Each row is a point on a tangle of strands that fork and nearly touch. The rows are in no order.
Points whose rows are less than 122 apart are linked; no others are. Some points are linked to none.
<351>: [  2  27 -25 -20  19 -17 -17  -2 -32 -39 -61 -30  30 -52  19  64 -20 -21
 -40  -3   3 -26  -1  10  -5 -15 -17 -19   3  24 -49  16  40  -3  73 -16
 -14 -48   8  36  -9  64 -33  19   1  -1 -73 -25 -30  45  14  19 -27  24
 -19  -1  13  13  44 -20   5 -12  -9 -24  30 -40  13]
<718>: [  4  25 -21  36  10  -6  23  21  14 -12 -17  42  -6   4  -4 -27  -3  12
 -17 -49  26  13   2   5   7  11  -7   0 -17 -11  18 -48   9   6 -44   8
  -5  17  -1  -3  31 -40   2  20 -16  -6  54 -34   8   4 -21 -14  -9 -23
   3  26   5  17 -43  11 -31  23  31  17 -15  33  11]
<346>: [ 30 -21  33 -16   2  61  33 -33  18 -17  43 -20  14   6 -21  -8  -8 -15
  18  45  -4 -52  12 -12  14  -1  25 -10  36 -27  -4  26  28  -5  -5  10
 -20  63   1 -39 -16 -19   4  -8  15  -3  -3  17  23 -41   2  -3   2 -31
  26  10  40 -55 -19 -29  -2  -3 -27  35 -15  39  -6]
<361>: [-12  24  19   0  10  -1   4  21 -17 -25 -37 -14  22  19  -7  32 -32 -13
 -13  45  22   6  -8   0   0 -26 -10  14   3  23 -37  21   0  26  37 -28
 -10  12 -30  20   6  31 -20  37   0  22 -73   6  11   5  34   0 -11  20
  20  -4   4  10   5  -2  14 -34  -3 -17 -20 -38   5]
<777>: [-12   0  33  11  10  12  31  33   2 -16 -13  -4 -19  31 -30  -9  -3 -12
   5   2  20  12  12 -24 -18 -20  52  15   6  -5 -18   8   7  37  12 -30
 -24   0 -24 -11   0 -15   6  32  17  26 -13  19  23  -3  27 -12 -31  -6
  52  26  13 -17 -21  36  14 -17  13  -9 -60   8  10]
<698>: [ 28  12  16 -16 -22   9  14 -17  29  18  22  31  12  15  10 -11  -7  13
  25  31  24   1  10  10  29  31 -15   2  13  -8  24 -50 -27 -25 -34  23
  20  28   7 -33  33 -16  42 -31 -13  -1  59 -14  30 -19  -3 -20  39 -11
 -15  10   9  -4 -20 -21   2  18  -7  28  -7  20 -31]
<211>: [-12  24 -35  43   7 -20  16  34  -2  -1 -31  20 -11   2   0 -35 -14  16
 -20 -59  37  21  11  10   1   7   9  -4 -12  -7  20 -35  -3  11 -28   3
 -27  -3 -19  16  19 -49 -22  39  -5  -4  37 -19  13  -1 -30  -9 -17 -18
   2   5  -3  16 -34   6 -31  15  28  11 -13  38  16]
<150>: [ -2 -13  13  10   9  23   2 -11  -4 -11  10 -42  14   9  -6   9   4 -14
   5  20  15 -31 -12 -18  12   0  10  -2   0  -3 -15  38  24  18  -3   2
 -18  19 -20   1 -29  -4 -38  14   2  14 -36  24  24 -25 -11  23  -8 -22
  27 -16  14 -24   0 -12 -18 -29  -5  -3  -9   8   0]
<228>: [ 30 -13  30 -10 -14  72  47 -25  30   7  52   1   9   4 -26 -14   6  -9
  22  35  -3 -37  18 -22   4  15  33  -5  35 -25  17  -1  20   4 -26  14
   7  55  12 -51  -1 -36  17  -7   1   2  28  19  23 -31   3  -2  13 -35
  33  29  35 -53 -31 -17  -6   5 -13  44 -26  38   4]
<755>: [  2  19 -27  12   2 -24 -36   8 -15   5 -37  -9  21 -20  24  25 -16  -2
 -31  -1   9  10 -12  20  15  16 -37 -12 -16  40  -6  -7  -9  -7   3  13
   5 -13  -2  44  16  33 -23  -5 -32   9 -16 -16  -2  26 -11   3   9  16
 -29 -41 -16  37  28 -26   3 -13   1  -8  40 -23   8]
<673>: [ 23  13  26 -28 -18   9  53 -19  20  -7  16  52   7  12   2  -7 -16   8
  33  23  13 -12  13  12  15  19 -11  10  18 -24  12 -54 -13 -22 -17   1
  11  23  12 -35  39  -6  42 -26  -2  -5  44  -9  26 -11   3 -32  27 -14
  -5  28   9 -14 -17 -26  -6  27  -3  18 -12  18 -32]
<651>: [  6  29 -17  31   6  -7  28  17   9 -28 -25  64  -5   1  -6 -14  -3  15
  -5 -41  -7   9  -7   6  -7   3 -14   8 -22 -12   3 -50   4   8 -41  -1
   0  21  18   3  43 -19   7  19 -20 -16  34 -24  -2  15 -12 -30  -5 -17
 -14  31  14  22 -33  13 -19  39  33  22  -5  12  13]
<800>: [  5 -15 -25   3  11   8  -5 -25 -15 -25 -15 -30  25 -30  32   0  18   3
 -18 -15   2 -49  -9  -8   9   9  -1 -32  -3 -10  -4   8  30  -8  -5  19
 -14   5   4 -12 -31   8 -39  -7 -22 -10 -20  -2  -6  -7 -38  26 -11 -10
 -14 -35  10 -18  20 -43 -37 -16   0   1  48  18   5]
<174>: [ -1  -1  -7   7   2   6 -19   9 -12 -18 -15   2  16  -5 -13  24  20 -13
 -16 -10 -37   6 -24  -4 -15  -1 -29   8 -16  16 -32   7   8  16  11  -2
  14 -11   6  38  -3  42  -7   2 -13   3 -35  -5  -7  32   8  16  -1  17
   1  -9  -2  33  19  11  18  -1  10 -10  20 -35  16]
<99>: [-28  -4 -50  39  12 -24   1  15  -3  19 -12   7 -25  -7  29 -52  26  25
 -33 -83  13  13  -1   1  -9  10  13 -31 -22 -11  54 -12   5  -7 -19  12
 -24 -16 -12  -7 -20 -51 -32  33  17 -15  42 -10 -19 -10 -57   7 -13  -3
 -23 -22  -3  -7 -16   2 -51  17  16  -7  22  44  28]
<544>: [ 17  26  -6 -26  19  -6 -34 -49 -22 -27 -18 -39  42 -46  30  67 -31  -9
 -11  38  12 -59  -6  28  39 -11 -39  -8  21  -8 -35  31  51 -21  33   2
 -21   6   8  -2  -1  68 -22  -9 -11  -7 -51 -36  11   3  13  19  -5   9
 -33 -24  17 -12  31 -40   9  -5 -31  -5  49 -23 -17]
<764>: [-21  -6 -17  22  11 -16 -28  15 -12  -5 -16   1  -9  -8  -5  -4  19   2
 -15 -35 -25  29 -13   0 -31  -2 -11   1 -24  16 -15   3  -7   5   4  -4
   7 -26  -4  39  -5  18  -6   9  -6   0 -12   2 -22  23  -8   4 -12  12
  -3 -12 -13  27  11  20   8   8  11 -17  11 -22   6]
<291>: [ 10  16  -8 -27   5   4   2   2 -32 -51 -49   7   9 -30 -14  44   1 -32
 -25 -12 -39  -6  -4   4 -14  -9  -2  -5 -14   4 -57  10  27  -6  40 -15
 -16 -48  33  29 -12  70   9  -3  14 -18 -45 -19 -20  54  22  11 -30  19
 -12  19   8  21  31   9  18  16  -6 -19  25 -29   7]
<769>: [ 22   5  19 -23   4  10  61  -7 -12 -59 -20  61 -15   1 -10  -8  -7 -13
  23  -6 -29 -17  -2  -7 -12   4   3   6  -3 -32 -25 -22  18 -12 -10 -22
 -18  -1  40 -19   8   9  22 -10  17 -33  17  -2  -2  16  19 -27 -16  -8
 -10  52  27 -11 -11   2 -14  31   6   3  -5   3 -11]
<353>: [-15 -25 -20   6 -10 -31 -43  -5  -9  63  21 -41 -22  10  26 -27   9  13
  -7   3  25  11  11   6  21   7   8 -15   5  17  36  28 -28  -3   3  13
   7 -19 -18   2 -30 -35 -15 -20   6   6  10  33 -13 -28 -23  21  22   8
  -9 -46 -33   7  14 -18  -2 -33 -19  -3  20  11 -12]
<303>: [ 33 -16  -3   8 -30  57  10 -18  31  34  60  15   9  17 -16 -22  19  11
  15  -7 -17 -29   5 -12  13  22   9  -7  10 -10  40 -19  -8   4 -48  38
  42  36  20 -42 -14 -47  12 -23 -35  -5  64   0 -15 -14 -28   1  29 -30
   4  22  19 -21 -36   4 -17  28 -11  45   1  41  29]
<522>: [  5 -19   1  35  -2  27 -13   3   4  18  20 -41  18  17  -8  10  29  -5
  -5  11  13 -19 -25 -25  19   7  -2   1  -4   9   2  21  15  35 -11  10
   2  15 -24  13 -41 -13 -47  12 -19  21 -16  25  22 -26 -30  34  14 -32
  22 -19   8  -5 -14   2 -18 -30  -1   7  -4   9  18]
<439>: [ 11   5   6   9 -24   7 -29  -7   5  17  17   4  18  18   3  12  -1   6
  -3  30   2  -1 -16   5  29  18 -34  18  -1  19   4  -6 -25  -9 -27  19
  26  11  -1  15  26  23   2 -21 -41   9  15 -16  16   1   4   5  24   1
 -16 -22 -12  28   3  -9  27  -7  -7  23  30 -21   1]
<436>: [ 15  23  17  -2 -21  -2  -9   5  26  34  15  23   0  29   4  -7  -9  12
  11  39  31  25   0   8  19  22 -26  18  11   7  21 -39 -41  -8 -33  19
  25  17   4 -10  47  -7  36 -11 -21  19  47 -13  28  -8   7 -18  35 -13
  -5   0  -9  10 -18  11  22  -2  -8  34 -11  -3 -16]
<601>: [  6  10 -15 -35  14 -15  -6  -4 -34 -52 -56 -18  11 -48   5  55   2 -32
 -30 -14 -18 -23  -2  -5 -14 -20  10 -18  -6   9 -53  28  40  -1  64 -15
 -25 -58  17  17 -21  65  -8   6  15 -18 -58 -23 -37  46  18  22 -40  27
 -16   6  11   1  41  -2  12   8 -11 -26  26 -28   5]
<161>: [-20  -1  38   7  -1  10  48  42  12  -2   2   2 -26  24 -24  -7  -7 -14
  15  -1  32  34  26 -21 -25 -32  58  15  19  -5  -2   3   4  44  19 -36
 -21 -13 -25 -30  10 -34  24  33  22  24   3  13  17 -15  41 -18 -21   0
  49  44  -8 -22 -30  45  23 -11  11 -15 -78  14   8]
<236>: [  1 -37  19 -60  -5  -2  25 -19   5   7  31   1 -23 -15  -5 -12 -13  -1
  40  22 -14  -3  23  -1 -17  -8  32 -16  25 -17   8  16  -9  -9  41  -9
   7   5   9 -40 -10 -18  31 -49  43  -6   5  36  -3 -24  23 -14  -6   7
  11  21  -6 -37  26 -13  13  -3 -10 -19 -30  23 -23]
<285>: [  0 -29 -14   0 -23  -1 -31 -14  36  91  72   0 -32  15  -2 -37   5  15
  19  -7  -6  23  17  17   6  18   3   2  15  16  65 -10 -37 -21 -19  14
  41   9  10 -10 -15 -63  13 -23  10   7  71   5 -21 -32  -4  -6  38  -6
 -13  -1 -32   5 -12   5   3  17 -16  23  -9  23   2]
<499>: [ -5 -18 -41   8 -13  -6 -31  -8  11  38  29   6 -19   2  23 -34  17  27
  -4 -48 -16   2  -5  12  -3  16   1 -15 -11   7  46  -6 -21 -19 -26  28
  15  -6  10  -6 -20 -31  -7 -15  -1 -21  44   1 -29 -14 -38   4  11   1
 -27 -34 -18   3  -2  -8 -24  18  -6   7  31  22   9]
<173>: [  2  12  22 -14  -2  -7  19   6  -7 -31 -20  21  -8   5 -10   7  -9 -12
   9   1 -13   7   2   0 -13   1   1   7  -4  -5 -23 -14  -3   2   3 -12
  -8  -4   8   9  12  31  20   5   8  -4 -15  -5   4  23  26 -16 -11   9
   4  16   4  12   8  13   9  10  10  -3  -4 -22  -6]
<828>: [ 20 -10  15  -5   6  42  23 -35   2 -16  21 -27  21   5 -10   5  -3  -7
  14  22  -2 -49   1 -11  14  -1  15 -10  18 -20 -14  24  35   2 -13   9
 -25  45  -2 -26 -18 -11 -17  -4   2  -7 -14  18  25 -26  -6  10  -6 -31
  20  -6  31 -37  -9 -18 -23  -9 -18  23   6  28  -3]
<247>: [-17 -37   8 -14  -3 -13  -7   7   7  27  33   0 -32  13 -12 -19  13   2
  27  -2 -18  28  18  -8 -22 -11  24   6   3  -4  11  16 -25  -1  12  -7
  16 -18  -3  -5 -16 -31  21 -17  22   0  18  33 -19  -8  11  -7   2  15
  20   9 -26  -4   1  23  15  -6  -3 -18 -33   6  -9]
<451>: [  5  17  -8 -18  25 -12 -17 -46 -21 -35 -29 -40  40 -33  35  36 -44  -7
  -3  31  23 -56   1  29  27 -19 -15 -18  15  -9 -13  20  47 -20  36   4
 -35  16 -10 -16  -8  42 -29  15   0  -4 -52 -18  14 -13  -1  17  -9   3
 -27 -26  27 -28  28 -44 -23 -19 -21 -10  31 -10 -27]
<593>: [  3   5  17   4 -22  -2 -19   3  23  52  40   2  -7  29  -4 -11  -2  10
  15  31  27  21   9   5  14  16 -13  10  14  13  28  -9 -34   0 -31  15
  33   7  -2  -5  19 -26  26 -14 -17  14  33   5  15 -14   0  -7  31 -12
  11 -13 -21  17 -17  13  24 -18  -9  24 -13   0 -10]
<592>: [  9   6 -21 -11  20  -3  -3 -41 -12 -32 -22 -38  35 -24  38  20 -18  -2
  -8  10  18 -57   2  10  27  -3  -6 -30   8 -18  -6  12  35 -18   8  14
 -28  20  -7 -14  -9  16 -30   1 -11 -12 -33  -8  11 -18 -21  19 -10  -5
 -21 -27  20 -20  19 -55 -36 -22 -10  -1  32  17 -13]
<147>: [ -7  33  29   5  15  16  56  32   0 -40 -46   3   1  27 -30   7 -26 -11
  -8  -1  28  -2  -3 -18  -4 -20  34  23   5  -5 -28  -2  15  32  18 -30
 -41   9 -21   3  19   4  -6  52  23  18 -33  -2  31  -1  35 -15 -37  -7
  38  29  28 -10 -23  18   1 -11  10  -3 -46  -2  16]
<184>: [ 23   7   8 -10   0  28 -24 -27  -7 -14   5 -17  38  -8  -1  42   5 -14
 -10  44 -19 -38 -21  -4  23   0 -45  10   4   3 -40  23  24  -7  -2  13
   8   8   8  12  -9  52 -17 -22 -25  -7 -45 -15  12  17  19  21  17  -1
  -8 -14  13   4  13 -19  23   0 -17   7  40 -32   1]
<528>: [ 25  20  -2 -14  13  21 -30 -41 -13 -22  -8 -24  48 -28   9  63 -10 -15
 -18  43 -12 -54 -18  15  35  -5 -50  -5  16  -4 -44  30  44 -22  19   7
  -2  -2   7  11  -4  64 -29 -18 -23  -7 -54 -29  17  16  19  21   8   3
 -24 -22  18   1  19 -33  16   3 -25  -1  50 -30  -7]
<159>: [-16   5  49 -17  -2  -8  52  41  19  -8  -1  37 -28  14 -21  -8 -13   6
  24   5   4  33  18  -9 -35 -20  38  25  13  -9  -1 -20 -11  21  13 -40
  -8 -11   0 -27  21 -13  45  13  32   9   3   6  13  -3  38 -44 -12   1
  26  49  -4 -21 -15  48  16   5  13 -15 -73  -2  -7]
<825>: [-13 -21 -37  20  14  -2  -9   1  -9  -1 -14 -24  15 -22  37 -19  31   6
 -33 -44   3 -32 -10 -10   8   5   6 -41 -14  -9  23   9  22  -3 -14  25
 -10 -12 -15  -2 -39 -13 -50   4  -7 -10  -6  10 -13  -5 -62  26 -12  -3
 -12 -40   5 -17  10 -32 -47 -13   6  -5  43  27  27]
<398>: [ -6 -22 -19   3  -5   1 -20 -10   2  23  24 -11  -7   3   8 -30  24  13
   3 -26  -7  -5  -6  -5   0  12   2 -10 -14   1  20   5 -16 -10 -16  25
  13  -7   3  -1 -21 -21  -1 -15 -12 -13  28   9 -14  -4 -26   8   8  -7
 -10 -27  -7   4  -2  -5 -16   0   2   3  22  23  10]
<626>: [ -3  26  23  -1  11  10  37  30 -14 -50 -50  -3   8  21 -16  14 -31 -11
 -10  10  20  -5  -5 -10  -8 -21  15  17   1   9 -34   1   9  30  26 -34
 -30  15 -17  13   7  27 -14  43  22   8 -58   1  16  16  38  -8 -36   6
  26  16  25   5  -6   9   4 -10   6 -11 -24 -21   7]
<279>: [-27 -27 -28  12   8 -27 -24  -2  24  40  38  17 -37  -5  -3 -42  33  16
  17 -43 -38  43   7   1 -33  -3  18  13 -16 -10  38   5 -11 -22 -10  -4
  12 -16  11  10  -9 -43  17   3  22 -18  45 -11 -29  -7  -3  -8   4   8
 -10  -2 -25  -1  -5  36  -8  31   5  -9 -19  13   2]
<272>: [-15 -30 -34  40   5  12  -1  16  -7  16   4 -25   5  -3  15 -27  40  11
 -33 -49  11 -19 -17 -25   3   9  15 -28 -16   1  25  26  15  17 -13  22
 -16 -10 -24  -4 -51 -39 -58  18  -9   8   3  29  -6 -16 -54  40  -7 -18
   9 -29   6 -15  -9  -8 -45 -10  11  -4  19  35  37]
<88>: [  4  24  -7  20   1 -12  10  23   6 -12 -18  50  -5   1  -7 -11   0  10
  -2 -24 -19  27 -10   6  -9   4 -21  23 -24   3  -7 -38  -6   0 -30  -7
   9   9  11  21  47   4  17  11 -10  -8  26 -31  -3  27   4 -24   1  -1
 -14  23   2  32 -12  28   0  33  24  10  -5 -13  -1]
<318>: [-20   4 -37  37  11 -31   1  19  -8   4 -35   7  -6  -4  24 -33  -2  22
 -32 -61  34  14   8  10  -3  11   6 -27 -20  -6  32 -15  -6   1 -12  10
 -24 -15 -26   1   0 -40 -33  29   0  -4  30  -2   1  -7 -49   4 -20  -2
  -7 -14  -7   8 -11 -12 -43  -2  22  -6  14  31  15]
<635>: [  0  -4   2  -9  -9  -5  -3 -14  -4  -3   8   1  -3   4   4  -8   2   0
   9   2  -7  -3   5  -1  -1  11   2   6  -3   0  -4  -5  -4  -3 -15  10
   0   3  11  -2   7   1  11 -15  -5 -10   6   4   0  10  -2   2  -4   0
   5 -14  -4   3   3  -4   2  -2   3   2   4   8  -1]
<310>: [ -2  -9   3  10 -17  -5 -28  10  30  69  48 -11 -21  24  -6 -20   0   7
  14   9  22  29  14   6  10   6  11   5  13  10  50  -1 -39   7 -31   5
  26   5  -9  -4   3 -61   8  -4   2  20  50  13  -5 -24 -10  -8  34 -10
  11 -11 -25  11 -28  22   8 -10  -8  20 -22  15   2]
<278>: [-11 -27  -3  18 -11 -19 -58   5   1  67  37 -26 -27  21   5  -8  21   9
   0  11  -7  33 -10   4   9   4  -7   6  -2  21  21  28 -31  -2 -11   3
  30 -19 -12  20 -22 -20   3 -18  -8  13  10  27 -24 -16  -8  16  32   9
 -10 -27 -41  21   9  11  29 -20 -17   5   6 -15  -9]
<569>: [  8  18  13 -24  -2  10  21  13 -16 -45 -38  16  -3  -6 -24  22 -12 -19
  -5  -3 -29   7  -4   4 -16 -15  -4   6 -10   1 -46   1   9   3  28 -21
 -15 -18  13  19   9  61  20   9  23 -11 -44 -15  -4  41  42  -6 -26  20
   0  29  14  16  19  18  18  12   1 -11   2 -35   0]
<637>: [ -7  29   6   4   1 -10   9  29  -9 -23 -24  40   4   4 -17   4 -21  -3
  -1  -5  -2  31  -6   6 -17   2 -19  15 -23  16 -17 -32 -14   2  -8  -4
   1   1   2  24  43  20  10  16  -2   8   0 -17  11  22   8 -23  -4  12
   1  12  -6  34  -2  20  18  14  21   3  -9 -27  -1]
<555>: [ 25  11  32 -35 -16  18  49 -14   6 -37  -4  52  -2   4  -9  -4  -9  -6
  29  24 -22 -15   7  -4   2  13 -10   8   3 -31 -21 -32   3 -15  -8 -10
   5  12  28 -36  22  21  35 -30   7 -28  19  -4  15  15  16 -24   8  -2
  -8  37  27 -16  -4  -7   0  32  -3  10   5   3 -25]
<277>: [ 28   9  25  -8  -9  44 -18 -20  -3  -2  17  -6  44  11  -5  42  10  -8
  -1  63 -12 -32 -23   2  28   7 -45  18  20   4 -27  11   1  -4 -11  13
  21  17   9   4  17  59  -1 -21 -27   2 -29 -19  35   9  19  20  23  -2
  -6  -5  20   9   1 -12  34   2 -15  21  42 -42  -5]
<295>: [ -6 -39 -26  55  -3  12 -19  19  -2  28  15 -35   9  10  -6  -8  49   8
 -24 -37  12 -15 -28 -24   3   7  -2  -8 -20  11  12  16  10  32 -11  20
   7  -4 -33  12 -67 -26 -65  22 -20  26  -2  30   7 -25 -58  46  15 -28
  24 -25   6  -2 -13  12 -36 -14   8   1   8  13  33]
<105>: [-11 -33   8   0 -12 -14 -39   9   4  54  46  -7 -33  22  -6 -12  20   1
  21  11 -24  41   4  -5 -12  -9   5  10   0  10  13  22 -27  -1  -2   0
  35 -17  -1   8 -14 -20  23 -21   3  11  12  27 -22 -13  13   3  20  17
   8  -6 -37  16   5  23  31 -16 -14  -7 -18 -11 -10]
<383>: [ 37  -8  20   2 -26  70  39 -11  39  22  60   7   9   7 -25 -21  23  -6
  17  13  -5 -34  18 -24  12  18  21  -6  26 -18  33 -20  10   3 -39  21
  26  42  23 -51   5 -47  14  -2 -21  11  53  12   7 -17  -8   0  21 -39
  34  35  26 -38 -42  -1 -14  15 -11  54 -29  45  20]
<458>: [-32   2 -38  27  22 -46 -31  29 -27 -12 -42  -6 -14 -17   6  -2   4   1
 -23 -45 -11  45  -2   9 -32 -21  10  -3 -29  21  -9  -3  -9   2  32 -16
  -6 -37  -8  45   7  18  -7  32  14   2 -17  -9 -49  27 -13   2 -19  32
 -17  -8 -13  21  23  15   6  11  20 -34   7 -26   2]
<669>: [ -8  31 -26  -5  21 -27 -17  -4 -26 -31 -52 -30  35 -43  23  48 -27 -11
 -40   5  11 -14  -7   6   8  -6 -20 -20  -6  30 -22   7  18  -1  51  -4
 -11 -24  -3  31  -4  50 -46  16  -5   6 -65 -18 -18  32   4  17 -16  31
 -18 -21  -3  17  38 -37   2 -16   5 -24  29 -35  10]
<35>: [ -6 -10   6 -27   0 -25  -4 -16 -14   8   1 -40  -7   4  24   0 -26   3
  17  31  32  -2  21   4  15 -11  26 -12  17  -3   8  20 -18  -6  20  -5
 -10   6 -27 -21 -14 -13  13 -21  15   5 -18  26  -5 -26  -3  -1  -6  11
   8 -20 -22 -17  20 -25   1 -39 -11 -24  -8  11 -27]
<504>: [ 26  19  35   0 -17  35  -7  -8   5   7  20   3  29  27  -3  23  -2   0
   3  70   2 -13 -17   1  40  14 -42  21  18  -1 -10  -9 -19 -10 -24   9
  14  22   4  -6  42  43  20 -11 -29  14  -9 -12  41   4  19  -1  36  -3
  -5  -6  10  10  -8 -14  37  -6 -10  31  28 -41  -9]
<421>: [-10  18 -26  -3   7 -43 -22  -1 -24 -14 -42 -14   9 -29  28  22 -23   1
 -23 -14  19   3   0  18  10   2 -18 -14 -13  26  -6  -5  -5  -7  23   4
 -14 -25  -5  26   4  32 -26   2 -15   2 -27 -12 -11  25 -14   7 -14  19
 -22 -31 -10  19  32 -28  -4 -13   7 -20  38 -24  -5]
<319>: [-20   5  16   1   1 -15   5  17  17  10  12  33 -27   7 -21 -19  13  -1
  25  -4 -27  43   5   5 -41  -7   2  32 -11  -9   3  -8 -14   2  -9 -20
  14 -11  13  15  24   1  39   8  15  -1  20  -7 -11  10  24 -23   3  10
   7  29 -19   8  -3  64  22  17   9  -9 -39 -20 -12]
<789>: [ 11   9 -15  22  -9   5 -40   1  -3  13 -13   0  22   9   9  22   0   7
 -26  19  -2  11 -27  14  23  12 -57   7 -12  35  -8   0 -26  -3 -20  26
  23   7   1  32  20  32 -12 -15 -42   6   0 -25  11  15  -9   9  24   0
 -28 -33 -13  41   8 -19  19  -2   8   9  44 -29   9]
<819>: [ 10  13 -10 -12   4   7 -20   9 -17 -31 -39   3  25 -30 -15  51   9 -19
 -36  -8 -34   1 -19  -1 -13  -7 -40  -1 -16  25 -52   9  27   3  25  -1
   6 -31  15  52  -6  61 -15   4 -18   1 -55 -22 -13  50  12  23  -7  19
 -14   4   0  37  28  -4  21  13   1 -14  34 -44  21]
<594>: [ 12 -14  32 -14  -4  27 -11  -7   2  11  30 -26   7  21 -11  18   7 -11
  12  59 -13  -5 -10 -14   8 -10  -8  13  10  -4 -18  31  -6   6   1  -2
  10  18 -10  -3 -17  27  17 -18   0  17 -31  15  22  -6  25  15  21   6
  17  -9  -1  -3   8  12  33 -28 -16   6   0 -24  -7]
<633>: [  1  19   5   4   9  -6  60   2   1 -53 -38  59 -18  -2  -7 -18 -10   2
   9 -39 -12   0  -5   7 -10   6   7   3 -17 -30  -4 -32  15  -8 -17 -17
 -17   6  26 -15  21 -18  19  -2   4 -27  33  -6  -1   6  -6 -38 -17 -25
 -11  49  21   6 -24  -3 -33  36  29   1 -13  17  -8]
<274>: [-12 -57  14 -46  -5 -11   7  -4  11  30  43  -4 -35  -6 -12 -24   9  -3
  37   3 -12  18  28  -7 -25  -6  41 -15  19 -11  22  23 -18 -10  31  -7
  21  -5   5 -24 -16 -45  24 -36  33   2  23  36 -23 -26  12 -11 -11  17
  19  18 -21 -26  11   2  18  -9 -11 -22 -40  24  -5]
<176>: [-24 -14 -15  15  11 -22  -7   9  17  17  17  23 -35  -8 -17 -32  30   8
  18 -41 -48  43   4  -1 -43 -10  11  23 -21 -22  22  -7  -7  -9 -10 -10
  13 -17  18  14  -2 -21  23   9  17 -15  30 -15 -24   0  12 -17   2   5
  -5  28 -14   2  -3  53  -2  34  19 -18 -31   4   2]
<40>: [-37   3  14  21  14 -35  16  29 -14  -8 -28   8 -35   7  -9 -19 -12   6
   8 -30  27  49  16   1 -25 -31  38   8   6   5   8   3 -24  21  21 -36
 -13 -26 -19  -6  10 -25  16  24  33   2   7  12 -15  -4  16 -16 -28  10
  17  25  -7  -8 -11  36  -1   0  20 -39 -55   6  -9]
<498>: [-27 -22 -33  -5  -2 -30 -27  -5  17  49  39  15 -40 -14   9 -40  15  29
  14 -47 -22  32   8  14 -23   9  17  -1 -11   0  50 -10 -26 -34  -1   7
   9 -16  16  -2 -12 -45  11 -12  29 -20  48   0 -33 -18 -20  -9  12  17
 -23  -8 -33  -7   4  11 -10  30  -3  -3   4  18  -3]
<384>: [-22  -3  32 -25  -2 -18  30  14  17   5  18  36 -32   1 -19 -12   0   6
  40  -3 -20  40  17  -4 -38  -2  20  29   4 -18  14 -14 -15   3   8 -33
   7  -6  21 -17  19 -13  47  -6  34   0  31  12  -7  -2  35 -34  -1  10
   9  46  -9 -18 -12  49  15  18  14 -16 -56  -2 -11]
<152>: [ -7   7  19 -25  -7 -18   4 -12 -13 -12  -9 -30  -1   0  12  10 -35   4
   9  38  29   2  13   6   5 -20  17   2  13   2 -12  11 -10   7  31 -19
 -19   9 -20 -16  -3  12  11  -7  22   3 -32  19   5 -14  21  -6 -17  16
   7 -14  -4 -12  17 -15   4 -31  -9 -27 -13  -3 -28]
<33>: [ -7  -5  -9  -6  -6 -29 -29 -13 -12  28   3 -43  -3   6  27 -12  -5   7
   6  18  29  -2  11   7  17   1  13 -13   8   8  16  20 -21  -2   6   8
   1  -6 -17  -6 -20 -18  -8 -15  -1   7 -10  24  -8 -17 -13  11   9   8
  -4 -40 -29  -1  19 -31  -3 -41 -11 -12   8   4 -22]

Follow the links from the first point to the second, and from the first to the third. Name the last point that the two ways share.
<769>; <819>; <319> => <173>
<458>; <436>; <184> => <291>
<174>; <279>; <593> => <173>
<764>; <499>; <504> => <291>
<318>; <635>; <436> => <651>

A fork is a point with three links. Follow the links from the first point to the second and name the forks in between, in order.
<777>; <291> => <173>
<436>; <279> => <651> <173>
<211>; <174> => <651> <173> <291>
<569>; <592> => <291>

Name the points in between on the shortest way along the links from the first point to the second, in order.
<211>; <421> => <718> <651> <88> <637> <173> <569> <291> <601> <351> <669>
<161>; <351> => <159> <384> <319> <176> <279> <498> <499> <398> <635> <173> <569> <291> <601>
<35>; <236> => <33> <353> <278> <105> <247> <274>
<228>; <544> => <346> <828> <150> <522> <295> <272> <825> <800> <592> <451>
<637>; <555> => <88> <651> <633> <769>
<451>; <351> => <544> <528> <184> <277> <504> <439> <789> <755> <421> <669>
